Each row is a point on a landscape with many valleys, with its height.
From any point a ball rolls to the lowest of the 2 points nearest to it. It stops when none of these is lower. Distance is the straight distance between rows; heights are no part of it.
Q935 (h 2.76): [-6.8, 15.3, 9.9, 7.8, -14.7, 11.7, -16.9, -14.7, 6.1, 41.0, -49.1, 14.9, -11.9, 10.3, 29.2, -23.2, -0.6, -23.0, 34.5, 17.6, -7.9]
Q875 (h 3.44): [-2.2, 3.6, -6.6, -21.0, -4.2, -0.4, 14.3, -8.5, -2.5, 2.4, -11.3, 5.9, -16.4, 7.0, 11.8, -4.8, -19.1, 2.7, 18.1, 15.1, 27.2]
Q827 (h 3.21): [2.3, 15.8, 7.2, -14.2, -13.5, 4.0, -10.7, -17.5, 5.5, 0.0, -9.7, 25.1, -8.4, 16.8, 16.9, -4.0, -9.5, -8.7, 20.4, 3.8, 24.6]
Q852 (h 1.57): [2.5, 17.6, 29.4, 22.4, -11.3, -3.4, -22.1, 7.0, -8.1, -20.4, -2.8, -30.2, 28.0, 40.8, -6.0, -28.6, 14.9, -3.1, -6.6, -22.5, 1.6]
Q551 (h 6.25): [12.2, 17.5, -5.8, 12.3, 12.6, -9.7, 18.1, -9.0, -2.1, -3.2, 40.7, 12.0, 17.8, -0.9, -1.6, 12.8, 23.6, 28.0, -1.2, -44.5, -3.1]
Q938 (h 3.18): [-16.1, -3.0, 24.3, 7.0, -9.8, -13.4, -33.2, 6.4, 9.4, 23.9, -39.0, -7.3, 5.2, 12.8, 6.0, -32.1, -4.8, -32.1, 4.0, 3.7, 17.7]
Q456 (h 0.60): [-22.0, -26.2, -26.6, -37.2, 15.7, -7.2, 19.3, 12.7, -18.0, 13.6, -2.2, -10.1, -11.6, -19.4, -15.1, -0.7, -31.2, -10.7, 7.7, 3.5, -3.5]
Q624 (h 2.30): [-13.2, -27.2, -20.2, -5.2, 22.2, -6.6, 5.6, 0.0, 13.8, -6.0, 31.2, 20.0, -11.5, -25.2, -19.3, 27.0, -16.3, 1.5, -24.9, -3.6, 19.6]
Q12 (h 6.47): [8.6, -20.1, -8.5, 13.5, 15.7, 23.6, 8.0, -13.0, 11.7, 16.4, 23.5, 21.8, 9.1, -33.0, -22.4, 36.7, 50.1, 8.2, -27.3, -44.9, -41.6]
Q190 (h 5.37): [-12.0, 33.4, 17.4, 29.6, -23.9, -16.5, 20.0, -9.0, -2.9, -19.6, 15.3, -19.2, 34.8, 5.2, -4.1, -24.8, 18.5, 8.1, -35.9, 4.6, -0.7]
Q765 (h 3.01): [-10.1, -8.4, 2.4, -16.2, -21.6, -22.3, -4.3, 11.3, -15.3, 47.6, -40.2, -24.2, -14.5, -18.2, 29.0, 2.2, -43.6, -0.3, 25.6, 15.8, -0.4]
Q60 (h 2.41): [2.1, 14.9, -2.6, -35.6, -33.6, 6.1, -7.2, -2.3, 19.8, 15.6, -27.7, 23.2, -21.2, -11.8, 35.5, 10.0, -20.2, 2.4, 32.9, 24.4, 9.9]
Q550 (h 2.94): [5.7, -51.4, -1.0, 0.4, 39.5, 8.0, 10.0, -6.9, -15.4, 7.4, 5.3, -13.1, -7.9, 2.8, -15.2, 13.4, -20.2, -3.4, 7.4, -0.2, 21.8]
Q39 (h 0.64): [5.6, 15.3, 30.3, 22.0, -1.5, 8.6, -17.3, 21.6, -14.7, -16.3, -21.7, -28.0, 13.0, 40.6, -2.1, -35.7, 1.9, -10.2, -5.6, 6.2, -1.2]
Q484 (h 3.49): [17.7, -25.9, -10.7, 12.2, 30.5, 13.3, 12.5, 5.9, -17.4, -21.0, 34.9, -14.6, 23.8, 4.0, -30.9, 13.5, 32.5, 12.3, -5.4, -36.8, -35.1]
Q574 (h 3.59): [14.1, 3.0, 21.2, -4.6, 4.8, 6.0, -35.7, 5.5, 6.5, -12.0, -10.1, 1.7, -12.2, 21.4, 15.6, 23.9, -13.9, -11.8, 9.7, 6.7, 30.3]
Q34 (h 5.11): [-0.5, -7.8, -3.3, -12.9, 14.8, 14.4, 15.6, 25.8, -50.2, -5.5, -15.8, -15.0, -4.6, -0.1, -11.9, -27.4, -7.2, -0.5, 18.1, 15.2, -32.9]
Q660 (h 3.81): [-12.0, 11.0, 18.1, 2.8, -6.7, -4.5, -19.7, 32.5, 4.0, 8.6, -40.1, -16.5, -15.9, 3.3, 15.9, -5.7, -20.6, -23.1, -13.5, 21.8, 7.5]
Q368 (h 5.53): [-4.8, -19.9, -11.7, -7.9, 19.0, 5.1, 24.2, 5.4, -50.5, -4.1, 10.6, -3.2, 2.1, 6.9, -18.8, -31.0, 5.7, -1.4, 12.3, 12.1, -23.5]
Q160 (h 3.92): [-1.9, -7.3, 7.4, 11.0, -7.1, -14.7, -36.4, 18.2, 12.1, 27.1, -43.0, -21.5, -23.0, -1.1, 19.5, 13.0, -18.1, -25.3, 3.3, 28.7, 11.6]
Q277 (h 0.98): [17.8, 24.1, 2.8, -5.8, -9.1, 19.0, -6.9, 17.7, 12.6, -39.3, 20.9, 29.9, -10.6, 14.1, 15.2, 13.8, 4.2, 3.7, 7.6, -14.2, 7.1]
Q328 (h 3.69): [-4.7, 9.2, -3.5, 13.3, 21.0, -36.4, 29.4, -23.6, -4.2, 19.6, 31.0, 9.6, 28.6, -23.4, 1.2, 4.4, 3.3, 14.6, -24.6, -7.6, 4.0]
Q877 (h 4.71): [-9.8, 34.1, -4.1, -12.1, -30.5, 11.7, -17.6, 18.2, 29.9, -16.7, -20.1, 24.8, -0.2, 1.4, 4.8, -9.2, -8.0, -25.3, -28.9, 10.5, 18.0]
Q680 (h 4.12): [-10.2, -4.2, 14.0, 7.0, -6.3, -10.7, -11.4, 39.3, -18.8, 13.4, -39.0, -35.1, -13.6, 1.0, 3.6, -18.0, -29.0, -10.9, -12.7, 21.4, -6.2]
Q30 (h 3.87): [-0.9, -8.2, 9.0, 14.4, 13.9, -31.1, 16.9, -32.7, -7.0, 10.2, 33.0, 10.7, 16.8, -2.6, -2.9, 4.8, -1.0, 21.6, -13.3, -16.4, 19.1]
Q318 (h 2.53): [2.9, -67.0, -12.8, -26.9, 37.5, 14.5, 15.4, -10.8, -17.6, 14.4, -4.8, -9.2, -20.9, -15.3, -14.4, 9.5, -20.7, -4.9, 11.5, 3.4, 6.7]
Q3 (h 5.18): [-12.2, 45.6, 8.0, 20.5, -22.8, -15.0, 4.2, -6.9, 21.8, -1.9, 19.0, -2.8, 35.5, 7.5, -4.0, -19.0, 26.5, -3.1, -42.0, -4.5, -5.8]
Q599 (h 4.27): [-15.4, 34.9, 7.1, -0.4, -20.1, 10.7, 1.0, 25.0, 7.3, -21.8, -18.1, -17.1, 6.2, 16.4, -7.8, -12.8, -1.7, -10.0, -31.2, 19.6, 4.7]
Q67 (h 3.50): [-5.2, 0.7, -3.9, -24.2, -9.8, -10.4, 9.2, 14.3, -35.5, 38.4, -26.6, -14.9, -1.4, -9.8, 16.0, -24.7, -39.4, 3.1, 25.6, 9.6, -9.1]
Q763 (h 2.64): [-13.5, 47.3, 2.2, -6.9, -33.9, 28.3, -10.1, -3.9, 19.6, 0.0, -14.3, 26.9, 6.7, 25.8, 2.1, -28.7, 13.4, -18.3, -5.8, -7.9, -3.0]
Q693 (h 3.12): [16.6, 13.8, -8.8, -4.3, -22.1, 17.0, -29.3, 17.7, 27.0, -6.3, -21.1, 18.7, -37.7, -8.9, 28.5, 32.8, -5.9, 2.0, 14.8, 22.2, -2.8]
Q873 (h 5.00): [-18.8, 32.0, 1.0, 6.7, -15.1, -23.4, 1.7, -10.5, 20.2, -3.0, 20.5, 8.1, 18.2, 1.3, -3.4, -10.9, 2.3, -17.5, -27.4, -6.8, 21.8]
Q115 (h 6.12): [11.0, 28.1, -0.6, 10.9, -10.8, -29.0, -12.7, 11.0, 24.1, -13.2, 24.6, -11.8, 21.5, -1.1, -4.2, 8.6, 18.4, 21.5, -15.2, -45.2, 12.3]
Q556 (h 1.80): [28.4, -2.5, -7.3, 3.1, -28.4, 3.1, -30.8, -12.7, 19.6, 11.4, -30.7, 0.7, -32.2, 0.5, 37.6, 31.8, -4.4, 20.6, 44.4, 39.2, 3.6]
Q475 (h 4.08): [-13.1, -33.2, -7.4, 18.5, 25.3, -12.4, 24.8, -34.0, -18.9, 31.0, 31.1, 15.5, 9.4, -18.3, -6.6, -1.2, -0.1, 13.3, -9.0, -11.7, 10.5]
Q405 (h 6.01): [-1.5, -14.6, 9.3, 20.6, 16.7, 0.3, 33.4, 3.2, -17.3, -17.1, 27.9, -25.9, 42.0, -7.3, -30.3, -4.4, 30.2, 7.1, -28.6, -8.1, -38.6]
Q895 (h 3.24): [8.9, -23.5, 8.5, -4.2, 29.8, -4.1, -4.9, -3.9, -15.5, 4.0, -1.3, -16.0, -13.1, 18.4, 10.8, 8.8, -26.0, 4.9, 19.9, 5.5, 30.7]
Q380 (h 6.24): [-1.3, 19.3, -2.3, 22.2, 4.0, 16.8, 33.1, -9.9, -19.8, -26.3, 26.2, -19.1, 26.5, 13.8, -7.4, -21.3, 26.1, 15.1, -9.5, -3.8, -20.9]
Q225 (h 2.71): [-4.3, -6.4, -12.6, -6.9, 10.1, -7.7, 11.2, 11.1, -1.5, -17.7, 30.3, 8.5, -1.8, -8.7, -11.1, 4.0, -12.2, 4.3, -16.2, -5.7, 18.1]
Q339 (h 3.74): [9.6, -5.5, 20.2, 13.0, 3.3, -0.8, -53.1, 7.7, 17.8, 2.1, -35.4, -13.7, -21.0, 10.8, 21.3, 26.3, -9.2, -17.6, 10.5, 21.5, 13.8]
Q697 (h 6.31): [8.2, 6.6, 2.3, -1.5, -5.3, -28.1, -22.1, 6.5, 35.7, -20.8, 34.0, -0.4, 5.6, -2.2, -13.0, 25.8, 9.9, 12.7, -11.2, -36.4, 32.4]
Q518 (h 2.52): [-5.7, -18.9, -11.7, -30.5, -9.6, -11.4, 3.4, 15.1, -8.6, 24.3, -24.8, -25.3, -17.0, -29.7, 17.6, 13.6, -47.9, -7.2, 21.7, 12.9, 6.1]
Q804 (h 1.77): [-6.7, -28.1, -21.5, -37.6, 5.9, 3.8, 7.7, 20.9, 1.5, 7.4, -15.0, -3.7, -22.1, -21.9, -0.6, 16.6, -47.7, -9.2, 5.8, 17.6, 17.4]
Q130 (h 3.20): [-9.6, 2.2, -19.5, 16.8, -43.5, 5.3, -15.5, -10.1, 30.1, 57.8, -46.1, 8.3, -19.6, 0.4, 19.3, 0.9, 9.6, -0.7, 39.8, 9.4, -24.9]
Q378 (h 5.91): [13.4, 30.0, 3.9, 24.4, -2.4, -26.5, 9.8, 7.7, 16.6, -13.2, 31.3, -22.1, 37.1, -10.7, 1.2, 5.2, 22.0, 29.1, -20.2, -37.2, -12.7]
Q798 (h 1.07): [5.9, -48.7, -6.4, 3.1, 44.0, 8.2, -0.7, 9.0, -12.7, -12.4, 25.1, -11.8, 2.9, -0.3, -32.8, 14.5, 0.4, -8.9, -16.0, -17.6, -5.0]
Q961 (h 4.83): [7.9, -21.4, -2.8, 9.0, 16.9, 19.2, 20.9, 2.7, -2.4, -14.9, 29.8, -21.5, 23.4, -9.6, -28.2, 21.8, 61.4, 11.5, -19.8, -28.3, -46.5]
Q903 (h 5.05): [-2.4, 16.6, -25.3, -0.5, 14.7, -3.4, 40.2, -14.3, -3.5, 3.3, 39.3, 36.4, 2.4, -26.8, -7.5, 9.7, 11.8, 15.1, -11.3, -8.2, -14.7]
Q784 (h 5.94): [0.9, 2.4, 1.2, 12.0, 9.6, 3.5, 24.2, 6.5, -44.2, -25.5, 16.6, -18.2, 16.9, 23.5, -14.1, -36.7, 12.4, 10.1, 3.0, 6.3, -27.7]
Q946 (h 2.34): [22.9, 13.0, 8.5, 11.4, -4.8, 17.7, -24.8, -5.3, 0.7, 16.6, -31.6, 7.6, -22.2, 27.9, 41.4, 9.0, 13.0, 6.6, 43.9, 15.1, -6.8]
Q650 (h 2.72): [17.4, 17.1, 3.3, -15.0, -40.0, 13.4, -20.6, -25.6, 34.7, 18.0, -38.7, 35.7, -27.8, -10.4, 35.7, 1.7, 2.6, -6.5, 37.4, 24.4, -0.3]
Q702 (h 3.91): [-16.5, 10.1, 15.1, 12.1, -12.9, 3.0, 3.8, 22.8, 3.0, -35.1, 1.9, -33.5, 14.4, 1.5, -21.3, -13.7, -7.0, -9.1, -36.3, 30.1, 3.6]
Q87 (h 2.10): [26.7, -2.2, 3.9, 13.9, -13.7, 7.2, -38.7, -31.3, 7.0, 17.3, -36.4, -10.8, -25.9, 8.4, 34.9, 16.6, 12.7, 17.4, 41.6, 27.8, 0.0]
Q305 (h 0.86): [7.5, 12.9, 8.1, 0.8, -25.0, -19.1, -17.3, -27.8, 23.4, -18.4, 33.3, 24.7, 8.8, 1.6, 10.5, 9.2, 17.2, 15.8, 14.8, -39.0, 33.3]
Q691 (h 3.58): [-5.6, 21.9, 17.0, 4.8, -19.5, 13.9, -35.4, 18.7, 23.2, -1.8, -38.7, 1.1, -14.1, 11.1, 11.8, -2.5, -2.3, -30.2, -5.1, 15.1, -0.6]
Q710 (h 4.54): [-1.1, -11.1, 5.8, -3.5, 7.4, -12.8, 8.3, 26.9, -34.3, -3.6, -13.0, -27.0, -8.2, 4.8, -12.0, -28.0, -26.0, -8.2, -10.0, 17.6, -0.2]
Q112 (h 2.74): [11.5, 3.5, 2.2, 37.1, -20.9, 17.0, -45.5, -18.4, 43.7, 14.5, -32.5, 8.4, -24.0, -3.6, 13.8, 17.9, 19.0, -18.7, 28.9, 15.1, -20.7]
Q180 (h 5.33): [-10.2, -19.4, 11.2, 23.2, 18.3, -11.8, 28.5, 10.4, -12.8, -39.8, 27.2, -48.3, 34.9, -7.1, -36.5, -14.1, 9.4, -7.1, -20.5, 8.5, -27.2]
Q10 (h 2.92): [-9.4, 33.6, 19.4, 9.8, -15.0, 37.4, -22.6, -2.0, 26.0, 3.4, -27.7, 15.9, 8.9, 22.6, 1.1, -23.2, 23.9, -28.1, 0.9, -8.8, -20.1]
Q207 (h 3.67): [6.1, -23.4, -11.8, -29.2, 4.3, 7.0, 17.1, -33.2, -4.2, -6.2, 3.6, 8.8, -15.2, 6.5, 6.2, 1.8, -19.7, 16.3, 23.7, 13.0, 30.1]
Q504 (h 2.54): [4.2, 11.0, 16.4, 25.5, -8.1, 18.0, -48.8, -8.7, 15.7, 21.1, -34.1, 1.4, -11.3, 20.8, 23.2, 3.2, 15.3, -19.1, 38.1, 10.8, -11.3]
Q208 (h 1.31): [-1.0, -2.7, 29.1, 18.7, -5.2, -9.4, -5.5, 11.6, -25.1, -4.8, -28.4, -16.3, 2.7, 33.9, 4.1, -39.2, -15.4, -12.7, 4.7, 9.9, 6.7]
Q968 (h 4.55): [-7.6, 22.5, -9.9, -13.6, -18.4, 14.0, -14.2, 24.5, 11.8, -19.9, -13.0, 4.3, -9.0, 3.4, -5.9, 0.2, -20.4, -8.3, -25.0, 19.0, 9.4]
Q16 (h 3.05): [-3.7, 18.4, 13.1, 0.4, -8.7, -2.1, -24.8, -23.3, 7.0, -1.4, -3.4, 26.2, 15.2, 16.7, 15.7, -14.9, 13.0, -15.6, 18.2, -12.0, 26.7]
Q921 (h 2.32): [-13.2, 38.2, 2.1, -21.2, -41.9, 19.4, -10.1, 1.6, 15.4, 7.5, -34.2, 35.8, -12.6, 5.6, 16.8, -22.8, -2.3, -17.9, 4.1, 2.0, -3.0]
Q806 (h 0.99): [6.3, -15.7, -21.2, -21.0, 9.4, 15.5, 21.4, -17.9, 9.9, -22.6, 36.7, 38.1, -16.0, -19.3, 2.3, 23.2, -4.7, 16.8, 8.3, -9.1, 10.8]
Q527 (h 1.87): [-15.3, 21.0, -14.2, -23.8, -44.4, 4.3, -4.1, -4.8, 19.4, 27.7, -44.7, 24.4, -20.7, -4.0, 22.9, -16.7, -17.4, -11.0, 19.5, 9.1, 2.7]
Q304 (h 3.88): [23.5, -22.3, -2.7, -49.9, 2.4, -0.5, 20.2, -39.4, 8.2, 9.1, -13.1, -3.4, -4.0, 0.1, 9.1, 1.5, -27.9, 21.2, 29.1, 22.1, 33.4]
Q452 (h 5.32): [-13.1, 19.7, 21.4, 10.7, -13.0, -4.5, 11.9, -1.4, -14.7, -19.9, 8.7, -17.1, 27.8, 21.7, -7.9, -43.0, 5.3, -0.6, -32.0, 12.4, 2.7]
Q440 (h 3.45): [-10.3, 6.6, 0.7, 5.4, 27.7, -25.3, 38.9, -20.3, -13.7, 20.6, 20.9, 4.1, 24.1, -27.0, -15.6, -10.0, 18.1, 8.4, -33.4, 1.2, -21.1]
Q389 (h 3.51): [-19.0, 2.3, -8.0, -7.4, 11.7, -0.4, 8.1, 34.6, -2.5, -28.0, 10.5, -22.9, 0.3, -8.8, -25.9, -5.6, -20.7, -7.9, -35.5, 15.9, 3.1]
Q366 (h 5.90): [9.4, -33.0, 4.4, 5.8, 6.3, 20.8, 7.5, -4.4, -2.0, 11.4, 13.9, -1.4, 18.9, -14.6, -31.2, 36.6, 68.7, 4.6, -28.8, -30.6, -43.0]
Q881 (h 3.02): [-23.0, -8.3, -17.0, -6.2, 12.8, -18.3, 32.2, -7.0, -4.4, 4.7, 16.4, 11.7, 17.2, -23.5, -26.5, -5.4, 5.7, -0.4, -32.3, 7.0, -22.6]
Q174 (h 1.83): [-12.1, -58.6, -18.6, -25.7, 20.8, 5.4, 16.2, 7.1, -22.0, 9.4, -3.8, 11.1, -12.9, -15.3, -32.2, 3.4, -12.1, -16.3, 2.2, -2.6, -8.7]
Q478 (h 2.80): [-1.7, 13.3, 17.8, 8.4, -2.2, -10.3, -16.4, -3.8, -1.8, -9.1, 9.5, 8.8, 10.8, 28.5, -1.1, -11.2, 10.1, -10.6, -1.9, -18.2, 26.9]
Q552 (h 1.82): [-12.6, -42.3, -20.8, -6.3, 26.5, 0.7, 24.7, -12.8, 0.7, 0.1, 24.6, 20.9, -7.4, -21.2, -31.7, 25.3, 6.8, -1.3, -11.0, -13.1, 3.0]
Q666 (h 3.77): [15.0, -29.4, 0.9, -37.8, 14.4, -1.5, 20.0, -25.5, -10.4, 24.6, -24.1, -15.0, -4.2, -2.9, 12.3, 1.2, -34.3, 22.9, 48.4, 29.3, 14.6]
Q344 (h 6.72): [13.8, -3.6, -6.2, 6.2, 21.8, 0.7, 4.4, -2.9, 11.5, -5.9, 32.0, 0.7, 19.6, -35.9, -22.5, 35.2, 30.2, 14.9, -37.9, -38.3, -31.4]
Q25 (h 5.50): [9.4, -3.6, -9.8, -23.7, 28.9, 22.0, 10.8, 25.0, -35.0, -1.7, -8.3, -6.9, -14.8, 9.4, 5.3, -0.1, -8.8, 1.1, 14.6, 12.6, -29.5]
Q136 (h 2.91): [4.8, 10.1, -9.1, 11.3, -42.1, 20.6, -18.1, -11.2, 29.9, 29.1, -39.3, 18.4, -27.2, -6.1, 33.3, 5.5, 7.5, -2.0, 44.3, 22.2, -16.6]
Q349 (h 3.42): [-9.0, 17.9, 25.1, 7.9, -5.5, 10.6, -39.4, 1.1, 25.1, -0.8, -27.0, -0.3, 1.6, 6.0, -2.8, -14.5, 4.4, -38.0, -0.6, -2.7, 12.6]
Q963 (h 2.35): [8.0, 21.3, 22.1, 20.0, -7.0, -14.2, -24.2, -2.8, 0.6, -14.9, 13.6, -7.4, 31.5, 34.2, 1.6, -17.1, 25.9, 1.7, 1.1, -37.3, 20.8]
Q371 (h 2.96): [-11.7, 9.5, 22.7, 11.3, -10.5, 2.1, -26.8, -6.9, 4.0, 37.7, -57.3, -6.2, -11.1, 15.7, 11.0, -28.9, -1.4, -36.4, 10.8, 16.7, -2.5]
Q501 (h 2.75): [11.6, -6.9, -9.8, -20.4, -6.2, 7.4, -8.7, 15.0, 11.5, -12.4, -15.3, 13.5, -32.2, -12.6, 22.9, 23.9, -28.7, 4.4, 18.7, 26.1, 4.3]
Q364 (h 1.34): [-2.5, -31.5, -18.1, -1.9, 11.3, 8.7, 17.3, -24.7, 8.2, -2.9, 40.3, 31.8, -16.4, -34.0, -15.6, 28.2, 15.9, 14.7, -1.7, -16.5, 3.0]
Q513 (h 5.77): [17.2, 12.3, -2.8, 0.0, 20.1, 25.7, -1.7, 16.8, -32.8, -18.5, 4.2, 0.0, -1.1, 22.9, 6.3, 2.1, -3.7, 6.2, 6.7, -5.2, -16.9]
Q919 (h 6.52): [13.3, -2.4, 0.4, 20.0, 24.9, -16.9, 16.2, -2.3, -10.5, -4.1, 31.2, -16.6, 33.4, -23.7, -15.2, 11.5, 33.9, 14.6, -31.0, -21.4, -31.8]
Q253 (h 4.99): [-12.8, -2.1, 9.8, 15.0, 5.2, -23.3, 19.3, 12.1, -22.3, -15.1, 8.6, -28.4, 12.0, 6.9, -21.0, -35.2, -8.9, -2.6, -22.2, 12.3, -9.1]
Q49 (h 4.87): [-7.6, 24.4, -19.9, 2.3, 0.3, -0.4, 34.1, -2.3, -21.0, -4.5, 26.3, 18.0, 12.6, -2.5, -9.1, -8.5, 10.3, 10.9, -13.6, 2.4, -9.3]
Q407 (h 4.62): [-20.8, 10.1, -24.5, -6.3, 0.0, -7.3, 27.3, -2.1, -19.5, 1.2, 6.1, 13.6, 2.2, -1.2, -3.9, -18.1, -11.9, 9.8, 0.4, 10.0, -3.1]
Q722 (h 2.44): [-18.4, -39.2, -17.6, 7.1, 19.6, -17.0, 26.8, -18.1, 2.7, 16.9, 17.9, 14.0, 5.4, -33.9, -25.7, 15.7, 7.3, 3.1, -36.2, -3.5, -13.7]
Q920 (h 5.95): [19.7, 13.0, -2.9, 1.8, 17.5, 19.6, 3.4, 4.9, -14.2, -20.0, 26.7, 1.5, 8.0, 28.6, 0.1, 2.8, 9.5, 17.1, 9.3, -25.2, -5.2]
Q735 (h 3.52): [7.5, -44.4, -0.3, -14.3, 29.4, -7.6, 8.8, -7.4, -13.4, 22.1, -21.7, -20.0, -9.9, -5.7, 9.8, -0.2, -35.0, 8.2, 31.6, 20.1, 16.3]
Q969 (h 2.90): [17.2, 13.9, 8.9, 23.0, -25.4, 23.0, -45.2, -1.1, 36.5, 1.3, -23.8, 12.4, -36.2, -1.9, 25.6, 24.8, 6.8, -11.0, 14.9, 19.9, -4.4]
Q718 (h 4.32): [-13.0, -11.6, -25.8, -6.7, 19.0, -20.9, 41.4, -16.7, -17.9, 22.4, 20.5, 17.8, 8.8, -8.8, -6.8, -13.7, -5.1, 5.3, -0.3, -2.2, 5.2]
Q530 (h 3.07): [-18.6, 8.0, -0.6, 6.3, -34.7, 5.5, -12.8, 1.4, -0.5, 65.0, -55.4, 2.9, -11.0, 9.6, 25.4, -16.0, 4.0, -7.0, 27.4, 14.1, -23.6]
Q814 (h 4.03): [-22.0, -20.3, -12.5, -15.1, 18.9, -1.5, 16.9, 25.9, -14.5, -24.2, 14.1, -28.3, 0.1, -11.1, -40.8, -3.3, -3.6, -11.0, -24.8, 18.2, -22.1]
Q470 (h 3.43): [18.9, -8.9, 17.6, -5.6, 18.0, -3.9, -15.0, -5.3, -2.8, -10.0, 3.6, -4.7, -6.1, 18.4, 9.1, 19.3, -12.1, 3.9, 14.7, -11.7, 44.5]
Q281 (h 3.11): [-8.4, -1.2, 0.2, -0.4, 1.8, -18.3, -6.7, 18.3, 2.9, -18.8, 20.3, -5.7, 5.5, 4.4, -18.6, 3.2, -10.7, -5.6, -37.2, 6.5, 21.8]
Q942 (h 4.67): [-9.7, -38.2, 0.8, 7.8, 27.0, -5.0, 14.3, 18.0, -17.1, -32.9, 8.7, -36.6, 17.5, -6.5, -41.1, -13.3, -2.7, -3.7, -24.7, 6.7, -17.5]
Q836 (h 2.33): [25.8, -5.6, -3.7, -20.8, -1.0, 0.5, 0.6, -6.7, 0.9, 3.5, -17.2, -2.9, -33.1, -6.0, 32.6, 25.0, -20.3, 20.0, 35.0, 22.2, 5.6]
Q465 (h 5.65): [-5.9, 20.4, 9.2, 19.1, -8.3, -21.5, 10.5, 5.4, 7.5, -17.0, 33.1, -34.3, 30.3, -8.1, -9.9, -3.4, 16.1, 14.9, -39.1, -13.9, -6.9]
Q173 (h 6.11): [21.2, 8.7, -6.6, 1.3, 11.8, 2.2, -2.4, 4.0, -1.1, -20.9, 38.8, 12.7, 9.9, 10.3, -0.6, 12.8, 12.4, 28.2, 12.8, -42.4, 16.5]
Q570 (h 1.24): [11.0, 13.6, 4.8, 15.4, -9.0, -37.6, 1.4, -27.2, 26.2, 4.5, 30.7, 14.8, 14.3, -5.0, 10.8, 14.9, 18.9, 26.2, 2.6, -37.7, 31.8]
Q413 (h 6.34): [16.0, -8.5, -4.5, 10.4, 17.3, -8.4, 14.2, -28.3, 8.2, 10.3, 41.3, 20.9, 11.0, -23.9, 0.0, 22.8, 12.7, 35.4, -9.0, -48.6, -3.2]
Q424 (h 3.99): [-5.4, -0.9, -1.5, -10.3, 3.7, 4.1, 3.2, 31.8, -37.9, 23.2, -31.3, -27.4, -22.0, -0.6, 15.9, -7.1, -30.0, 2.9, 24.2, 18.4, -23.6]
Q653 (h 4.86): [-27.6, 25.2, -0.8, -7.1, -24.1, -8.9, -10.0, 5.6, 18.6, -11.0, 4.1, 21.1, 3.4, 9.7, -6.9, -15.1, -6.5, -24.4, -27.0, 4.0, 30.8]
Q888 (h 2.19): [7.4, -30.0, -17.5, 3.1, 28.4, 21.2, 2.1, 7.2, -6.4, -12.2, 32.9, -3.1, 0.7, -6.8, -29.4, 25.1, 18.4, 2.9, -15.3, -29.4, -18.0]
Q869 (h 1.42): [15.9, 15.3, -21.7, -16.8, -1.5, 24.3, 10.6, 7.4, 4.4, -38.6, 37.0, 36.5, -15.9, -7.6, 5.2, 13.2, 0.1, 8.4, 4.9, -8.9, -0.7]
Q485 (h 0.49): [14.0, 23.1, 8.7, -7.4, -27.9, 2.5, -17.9, -11.1, 18.3, -29.3, 22.8, 34.1, -2.6, 7.5, 18.2, 7.9, 4.4, 0.3, 19.0, -25.9, 24.6]

Where does a ball stop that starts at each point below?
Q304: Q39
Q344: Q798
Q49: Q806
Q903: Q806
Q413: Q806
Q873: Q806

Call two points neighbours if one is among the 2 nearest of the other. Go from one point of each pair to the other, from neighbour to neighbour, staying as low as possible. Name the highest point that can't be avoided.
Q660 / Q798: Q160
Q935 / Q485: Q190
Q798 / Q39: Q304
Q485 / Q806: Q869
Q456 / Q798: Q550
Q527 / Q935: Q130
